Points, in no order, along strands that fork and pass close to each other.
In the rows, 128 means zero.
Two points are linked if the straight distance between their rows is under 96.6. Some points are linked to none.
<867>: [142 142 109 158 122  93 120 120 165 120 149 125 125 193 116 166 145 151
 154 112 126 133 124 122 114 151 106 157 160]
<831>: [130 124 131  86 127 115 127 252  86 171  71 115 164  82 148 139 102 133
 139 103  89 141 127 128 129 165 156 119 107]
<840>: [136 113 166  92 114 166 128  90 114 146 130 158 159 122 140 103 102 151
 161 229 147 140 130 112 150 128 148  92 116]
<283>: [139 117 151  87  95 163 122 156  95 212 101 144 142  71 161 142  89 160
 153 197 115 170 110  77 159 171 142  87 110]
<511>: [132 138 140 173 147 122 161  86 160  95 156 150  81 184  99 147 184 109
 133 130 156 146 134 113 142 169 132 141 137]
<140>: [ 77 144 105 170 122 123 122  91 144  89 130 132 137 146 144 112 133 135
 138 118 132 121 129 159 102 119 112 161 135]
<139>: [107 134 107 111 129 140 131 135 127 158 117 151 129 163 141 104 138 121
 144 100 107 126 115 127 136  48 125 111 127]
<907>: [113 126 133 119 129 141 134 102 136 146 132 169 130 172 143 120 118 147
 167 170 135 145 118 110 151 110 141  95 142]
<372>: [ 65 117 137 156 159 132 149 110 140  61 140 151 121 126 110 100 161 118
 138 174 189 119 118 164 129 135 130 115 106]
<469>: [148 107 137 142 144  86 132 132 128 120 142 132 115 122 100 156 121 134
 127 153 146 137 118  85 135 141 140 126 133]
<757>: [172 123 117 140 128  99 116 123 154 121 164 102 117 167 114 160 139 153
 136 111 139 115 123 133 127 162 100 151 162]
<1003>: [121 130 133 176 122 115 115  47 141  95 148 131 138 124 110 133 132 121
 131 179 153 144 147 100 109 139 144 160 137]
<904>: [136 127 155 100  98 130 102  84 116 153 131 126 187 113 157 128  89 148
 153 173 113 148 112  72 134  90 135 138 136]
<889>: [116 149  92 154 127 114 122 134 162 154 106 157 129 198 125 142 128 130
 163  94  81 150 135 115 109 102 121 143 136]
<709>: [ 98 118 173 107 128 107 148 221  75 103  87 129 171  82 127 126  98 141
 136 159 130 130 129 121 135 174 160 113 112]
<650>: [129 113 118 125 170 125 150 193 133 106 118 146  91 136 117 133 130 126
 121  95 135 121 137 154 138 158 144  85 131]
<976>: [156 117 119 147 131  79 102 181 157 120 115  86 130 118  78 166 128 119
  86  84  91 112 132 146  88 140  88 162 117]
<547>: [ 90 119 135 123 150 141 158 148 101  79 128 125 126  96 121 105 135 113
 107 116 149 100 136 156 126 117 144 117 111]
<667>: [ 98 123 101 138 115 102 110 121 142 118 150 111 139 169 127 107 188 122
 134  86 140  99  68 147 130  80  74 168 138]
<590>: [ 74 136 114 164 121 101 109 126 149  88 130 107 142 121 118 122 156 118
  96  80 117 113 105 173  81  93  70 184 121]
<459>: [176 148 107 122  95 140 106  99 129 162 129  88 126 134 133 121 118 121
 103  86  80 110 146 145 102 101 106 163 147]
<481>: [117 136 114 134 107 129 109  93 131 104 145  99 146 125 150 108 122 144
 126 108 122 106 125 169 107 116 103 175 151]
<740>: [112 139 110 110 116 148 117 100 125 111 136 120 159 132 179  98 106 156
 152 122 135 107 126 175 124 125 124 144 141]
<314>: [147 157 150  87 114 198 137  98 120 183 136 152 100 132 149 122 128 126
 128 161 114 149 130 106 172  85 146  60 121]
<502>: [133 126 118 188 134  93 120 115 141 111 130 118  92 118  72 167 136  97
  76 113 117 139 156 103  86 137 121 156 114]
<82>: [126 133 122 136 134 157 141  66 137  97 144 137 120 127 154  97 125 132
 150 160 162 123 148 159 133 160 148 132 128]
<411>: [139 131 130  91 133 164 135 154 106 157 127 134 121 114 159 120 106 137
 136 120 117 125 139 139 145 132 151  95 126]
<558>: [ 96 124 180 121 136  92 142 192  86  78 105 113 186  68 123 140 107 135
 122 158 141 121 122 119 121 159 146 143 107]
<798>: [118 134 145 105 101 151  97 119 116 180 108 150 176 106 166 137  71 155
 150 169  91 164 120  76 132 101 136 100 125]
<753>: [142 140 155  79  94 152 114  75 100 156 144 108 180 108 159 109 121 130
 140 158 133 128 111  97 148  69 137 136 131]
<530>: [157 116 120 107 116 134 127  80 122 105 178  88 129 139 126 106 169 115
 130 126 179  89 104 132 150 108 111 145 156]
<298>: [199 140 132  90 132 179 141 109 120 180 137 122  69 137 138 119 147  92
 104 102 121 125 136 111 166 122 142  87 138]
<293>: [137 135 147  96  92 156 101 143 102 209 107 141 154  83 161 148  87 149
 138 163  91 164 114  64 138 121 135  95 114]
<228>: [162 113 113  82 127 102 111 230 109 182  84 106 162  94 143 142 101 134
 136  87  83 138 120 126 129 150 137 132 106]
<591>: [176 133 108 136 100 110 102 119 138 142 124  84 131 132 103 130 124 115
  87  90  73 109 143 146  92 108  95 175 136]
<599>: [136 131 162  79 115 193 140 139 104 195 114 172 100 112 139 127 114 139
 117 175 104 165 128 105 172 120 140  43 112]
<466>: [151 109 134 140 153  94 118 173 148 103 153  97 116 119  77 178 147 123
  94  90 138  98 129 145 108 145  93 143 135]
<514>: [106 142  98 185 137  97 127 147 165 121  98 148 121 177  99 152 131 113
 133  90  87 144 151 122  88 119 116 153 115]
<764>: [175 123 139  90 125 141 132 104 113 159 152 122 118 136 134 127 124 134
 143 162 151 124 118  91 173 122 148  98 144]
<393>: [134 105 135 140 157  75 128 169 145 114 143 143 122 157  88 169 134 140
 138 136 144 138 111  93 138 124 131 114 139]
<666>: [172 114 130  99 124 113 135 168  95 164 120 107 127 102 109 132 124 109
 107 101 104 116 127  99 131 107 142 129 112]
<358>: [182 115 102 149 114  86 101 150 147 150 110  84 112 118  87 151 121 117
  84  94  82 120 137 131  91 148  96 170 125]
<628>: [147 158 105 133 100 150 107  77 138 159 132 124 120 149 154 127 109 134
 132 106  92 126 143 126 108 109 127 150 149]
<56>: [105 129 110 155 147 129 150 127 166  94 165 136 102 189 116 140 192 128
 151  95 163 107 113 164 132 151  97 140 149]
<253>: [153 122 113  95 132 154 139 183 116 208  87 139  90  84 154 134 103 126
 126 121 101 168 133 117 149 167 152  83 108]
<413>: [163 134 117 100 126 154 127 148 113 181 113 124 101  92 164 131  94 138
 128 115 113 140 142 127 142 170 153 104 118]
<16>: [167 128 148 157 153 134 157  79 139 120 146 159  61 169 116 124 161 100
 121 151 147 155 135  96 166 157 153 120 139]
<813>: [113 137 100 129 134 128 125 148 142 153 103 153 126 168 136 123 113 126
 144  95  89 139 138 127 119  75 134 118 121]
<860>: [146 119 103 118 167 127 142 199 139 147  94 152  92 139 121 128 118 120
 125  86 106 139 145 143 137 144 153  84 119]
<775>: [155 131 127 161 109 110 114  60 132 116 151 112 125 120 106 140 129 119
 112 153 139 136 145  94 115 133 137 162 148]
<371>: [187 119 139 137 153 139 150  99 128 136 138 142  53 134 123 123 144 101
 107 124 140 147 137 109 165 169 152 114 138]
<195>: [199 124 126 115 137 154 147  94 117 145 145 113  64 118 123 119 145  97
  93 103 137 120 146 121 152 160 143 121 147]
<17>: [109 121 158 124 139 165 156 116 120 143  96 202  87 153 131 107 108 126
 125 185 121 169 147 123 165 131 151  63 125]
<728>: [127 134 118 183 144 104 143 122 146 109 135 128  88 149  70 155 169  85
  86  98 120 128 151 116  98 107 118 148 115]
<738>: [ 99 137 137 173 126  99 108 116 147  81 136  97 141 106 101 154 132 119
  86 106 131 120 135 148  80 122  92 175 128]
<157>: [ 75 131 144 132 124 124 125 101 121  61 116 119 188  88 150  94 106 139
 150 179 163 118 127 155 106 137 130 147 106]
<309>: [ 62 147 105 184 115 107 115  98 156  91 136 122 138 147 125 124 166 128
 117  97 131 117 109 166  89 111  79 187 129]
<127>: [ 98 123 127 114 128 128 140 135 101 105 134 118 155 100 138  98 133 119
 115 102 131 102 115 147 119  85 126 148 118]
<356>: [151 116 127 121 122 135 130 112 125  94 178  78 124 119 108 122 170 118
 102 104 160  79 120 158 126 130  98 152 158]
<72>: [ 94 126 133 168 123 131 122  52 146  88 133 149 155 137 130 103 126 130
 156 201 157 144 136 120 110 129 140 145 122]
<639>: [120 110 163  92 137 178 148 157 104 173  90 195  97 128 124 114 105 148
 120 185 116 175 135 119 180 145 146  43 123]
<36>: [125 122 160  90 109 165 139 158  88 173  95 146 147  80 164 126  86 153
 146 192 123 146 137 117 150 180 159  90 112]
<878>: [160 111 105 105 134 101 114 194 123 168  90 113 137 108 120 141 104 125
 121  87  84 132 134 115 122 123 136 128 107]
<365>: [172 124 111 132 120 133 132 109 128 122 156  89  97 146  90 122 173  92
  86  88 133  89 131 136 120 106 106 144 153]
<324>: [180 123 123 107 125 121 134 127 110 145 137  97 115 125 106 125 141 103
  98  93 117 101 132 113 130  97 128 139 135]
<57>: [ 95 128 130 126 134 114 127 150 122 106 107 141 157 115 144 123  86 150
 139 135 117 134 130 128 118 122 141 123 128]
<594>: [141 110  89 119 154 118 134 213 129 181  67 145  82 101 128 131 100 115
 123  99 102 170 140 128 142 177 154  88 103]
<414>: [106 124 139  92 130 122 137 239  84 136  77 137 158  91 143 125  87 141
 137 122 109 142 132 140 133 158 163  96 117]
<765>: [108 122  98 119 124 106 123 140 138 137 128 128 137 182 129 100 167 117
 140  80 123 113  86 137 135  47  93 142 134]
<342>: [ 93 122 135 150 130 133 143  74 140 113 128 174 131 167 129 108 132 132
 170 190 147 143 132 109 133 118 145 125 131]
<1018>: [173 160 128  84 127 190 137 108 134 189 135 138  81 143 158 124 141 104
 121 112 113 137 131 115 171  99 142  71 127]
<588>: [120 145 110 109 113 154 108 120 137 144 123 133 158 136 186 118  82 166
 162 121 110 129 136 151 125 123 130 122 142]
<545>: [142 119 129 131 139 108 120 133 139  87 160 102 140 123 125 150 124 154
 136 131 163 108 125 147 126 166 118 140 144]
<565>: [107 128 101 151 118 123 129 118 150 111 165 116 117 182 116 118 201 118
 136  88 160  90  89 160 125 115  77 151 148]
<857>: [122 137 123  81 125 157 115 158 121 160 129 138 158 133 180 124  94 161
 161 119 109 129 126 150 144 109 143  96 135]
<267>: [172 109 138 114 124 105 124 115 114 149 144 123 125 123 119 143 114 139
 136 160 147 132 114  79 153 132 146 123 141]
<357>: [137 148 111 156 113 134 123  71 130 132 136 132 110 149 128 127 125 126
 122 118 112 133 148 113 110 111 136 153 142]
<925>: [ 85 145 147 108 109 149 129 115 100  91 101 117 191  81 181  92  77 144
 151 165 135 119 144 155 117 146 148 134 113]
<941>: [ 62 124 142 150 136 111 115  93 143  57 135 117 174  93 129 106 140 133
 137 168 182 115 110 160 109 127 110 155 101]
<786>: [122 150 108 165 122 108 142 116 165 136 130 155 125 208 116 156 146 140
 171 110 105 154 131  99 115 145 119 151 145]
<117>: [ 58 131 124 174 132 116 119  72 149  67 148 137 142 117 122 111 170 120
 138 163 192 115 108 159 111 126 107 150 102]
<496>: [103 131 124 167 141 138 152  77 155  91 168 140  93 167 108 124 200 109
 135 122 178 115 118 148 136 148 115 147 138]
<725>: [ 77 119 133 153 161 124 145 136 137  69 146 137 115 128 113 121 158 121
 120 124 170 104 125 163 125 127 122 116 123]
<93>: [115 132 106 182 151  93 134 153 168 113 111 138 101 173  68 163 164  92
 109  87 103 131 148 125  93 112 110 149 102]
<560>: [124 116 141 127 147 101 117 171 140  80 152  94 151 112 114 157 134 148
 118 102 159  98 118 168 113 155  99 143 138]
<543>: [110 138 152  96 114 165 133 139  94 130 104 133 169  83 176 111  78 151
 147 175 124 130 145 137 133 163 157 106 112]
<582>: [ 75 127 114 136 119 111 119 120 119  92 128 106 149 104 136  88 151 113
 100  78 122 105  98 163 103  74  93 169 116]
<805>: [102 119 161 118 144  88 122 188 120  69 134 101 178  89 127 150 119 147
 122 122 153 113 115 144 121 147 116 146 122]
<86>: [140 128 128 133 142 132 149 139 107 126 116 126  97  91 121 120 110 108
  96 112 120 124 157 127 123 145 155 121 119]
<659>: [159 117 138  90 134 151 139  92 115 129 163 116 126 142 133 104 148 122
 147 150 171 103 117 123 169 109 141 108 145]
<103>: [131 127 153 101 120 166 124 105 128 163 122 166 138 138 155 121  98 161
 166 194 130 149 129 116 155 127 145  78 127]
<540>: [118 130 145 179 134  91 114 113 133  86 139 107 126  85  83 172 123 110
  80 133 145 133 146 109  89 140 125 155 118]

Follow the links from the first point to the second, and from the first to the third. Name the last point that the two ways share.
<775> / <667> / <93>: <889>
<140> / <709> / <798>: <590>
<867> / <481> / <16>: <889>
<709> / <738> / <628>: <560>
<228> / <775> / <786>: <560>
<588> / <765> / <372>: <590>

A fork is a point with three links. Follow the links from the first point to the second and name the forks in between, in order.
<530> / <459>: <560>
<545> / <140>: <889> <590>
<228> / <565>: <560> <889>
<558> / <547>: <560> <889> <590>
<511> / <590>: <889>

Name the points in between on the shortest way along the links from the first point to the second, in order.
<413> / <547>: <411> <857> <588> <740> <481> <140> <309> <590> <582> <127>
<543> / <889>: <925> <157> <941> <117> <372> <725> <547> <127> <582> <590> <738> <540> <502> <728> <93> <514>
<365> / <545>: <324> <666> <878> <228> <831> <414> <709> <558> <805> <560>
<298> / <867>: <195> <371> <16> <511> <496> <56> <565> <667> <765> <139> <813> <889> <786>
<786> / <591>: <867> <757> <545> <560> <466> <976> <358>
<558> / <342>: <805> <560> <466> <976> <358> <591> <459> <628> <357> <775> <1003> <72>
